Points on a hilly landscape, in no order, each with its height.
A ball rolls from a point to the lowest of its 3 nearest points, and stops where none of them is lower. Distance is the straight distance between rows; heights are no part of it.
(737) h=731: [179  76 136 144 113 148 103  73 172 113]
(713) h=164: [164 111 179 147 147 160 149  95 145 106]
(428) h=69: [126 163 118 117 134 163 187 130 100 109]
(460) h=249: [101 121 140 143 155 140  80 182 136 107]
(4) h=205: [143 119 155 127 141 101  75 175 150  82]
(625) h=101: [ 92 134 105 145 155 163 109 165 117 145]
(134) h=36: [129 156 143 117 139 168 198 123 113 109]
(324) h=224: [111 177  86 103  96 142 179 118  99 122]
(46) h=119: [121  93 149 113 104  77 129  70 115 194]
(375) h=326: [122 163 102  96 102 151 202 113 103 120]
(156) h=79: [103 145  73 121 105 139 121 115  94 170]
(302) h=74: [176 112 149 109 134  86  93 156 164  83]
(268) h=114: [ 92 113 122 141 164 160  85 173 126 157]
(121) h=60: [176 103 158 122 140  95 116 139 167  79]
(709) h=643: [ 89 151 109 120  45  98 132  72 135 144]
(348) h=37: [107 108 114 113  97  92 122  70 109 194]
(243) h=68: [143 133 159 148 158 140 148 159 140  90]
(20) h=103: [105 133  79 124 118 141 119 113 100 186]
(118) h=122: [137 121 156 135 144 109  92 174 150  76]
(513) h=363: [179  77 165 146 132 149 126  88 171 112]
(217) h=124: [ 96 134  86 115  77 111 118  76 104 171]
(414) h=75: [144 129 157 147 155 118 128 164 148  83]
(30) h=151: [148 136 164 140 153 162 181 135 128  97]
(252) h=63: [102 172  81 104  67 123 167 103 110 130]
(408) h=112: [162 113 147 109 132  85  83 164 163  77]
(19) h=141: [118 119  92 111 146 132 121 123 108 215]
(202) h=167: [129  94 142 106 109  68 138  85 118 195]
(563) h=106: [105 170  79 106  75 125 162 106 100 134]
(573) h=99: [123 141 145 150 157 138 130 169 133  86]
(510) h=287: [104 157  89 117  59 116 139  78 106 144]
(668) h=589: [185  69 137 128 116 138 104  83 177 116]
(461) h=134: [142 104 134  97 120  53 139 104 113 203]
(11) h=82: [147 122 158 137 151 112 115 167 148  71]
(265) h=98: [104 130  97 122  86 111 116  80 100 180]
(736) h=53: [ 91 136 111 141 158 162 100 170 115 154]
(2) h=123: [ 96 108 142 131  82  86 115  55 118 177]
(364) h=73: [169 101 173 147 151 140 148 111 157  98]
(367) h=97: [121 106 113 112 111  91 120  83 109 210]
(601) h=152: [185  82 163 127 140 122 121 118 172 104]
(147) h=184: [116 168 107 126 136 151 160 152 106 113]
(124) h=267: [111 125 145 147 156 121  83 182 143  96]
(634) h=130: [181  84 162 133 137 132 125  96 172 103]
(69) h=145: [106 138  86 126 145 160 106 139 105 185]
(533) h=56: [125 152 137 142 151 145 163 157 119  93]
(603) h=454: [148 120 146 104 130  85  46 171 149  88]
(303) h=29: [137 102 112 102 126  83 133 103 108 214]
(620) h=148: [151 118 173 141 155 160 166 107 145 105]
(624) h=57: [165 109 166 136 149 113 134 141 165  85]
(125) h=251: [100 169  79 128 110 152 156 132  88 130]
(592) h=226: [101 159  98 138 142 156 125 155 102 141]
(657) h=92: [123 149 133 146 156 142 141 167 118  97]
(280) h=265: [107 175  86 116 101 145 165 128  97 133]
(632) h=458: [ 88 135 113 127  59  97 118  63 121 156]
(489) h=27: [108 136 133 157 155 142 104 177 128 101]
(446) h=86: [130 157 140 136 150 154 178 146 116  99]
(154) h=88: [166 110 174 148 153 147 151 112 153  99]
(37) h=405: [129 113 147 121 137  98  52 180 153  91]
(504) h=59: [173 107 168 142 148 131 141 134 160  88]
(711) h=34: [101 166  76 114  86 128 141 106 100 149]
(676) h=192: [ 96 146  85 136 134 154 119 142 104 159]
(120) h=165: [100 126 103 122 160 157 110 155 115 193]
(608) h=221: [106 165  94 143 133 152 140 145  99 124]
(273) h=331: [ 99 108 150 145 157 135  65 187 142 113]
(230) h=62: [158 122 169 141 156 138 157 135 151  93]

Where does a ball stop that starts at each point below?
(302) -> (624)
(709) -> (348)
(37) -> (624)
(19) -> (711)
(69) -> (711)
(280) -> (711)
(634) -> (624)
(592) -> (736)
(632) -> (348)

Call two points neighbours if one is among the 3 nearest of the other. Go from one point of each pair to the other, from neighbour to neighbour, staying as low as possible. Name the highest point that can't be avoided.
(624), (303) -> (510)
(711), (134) -> (592)
(134), (533) -> (446)
(303), (348) -> (367)
(736), (711) -> (120)
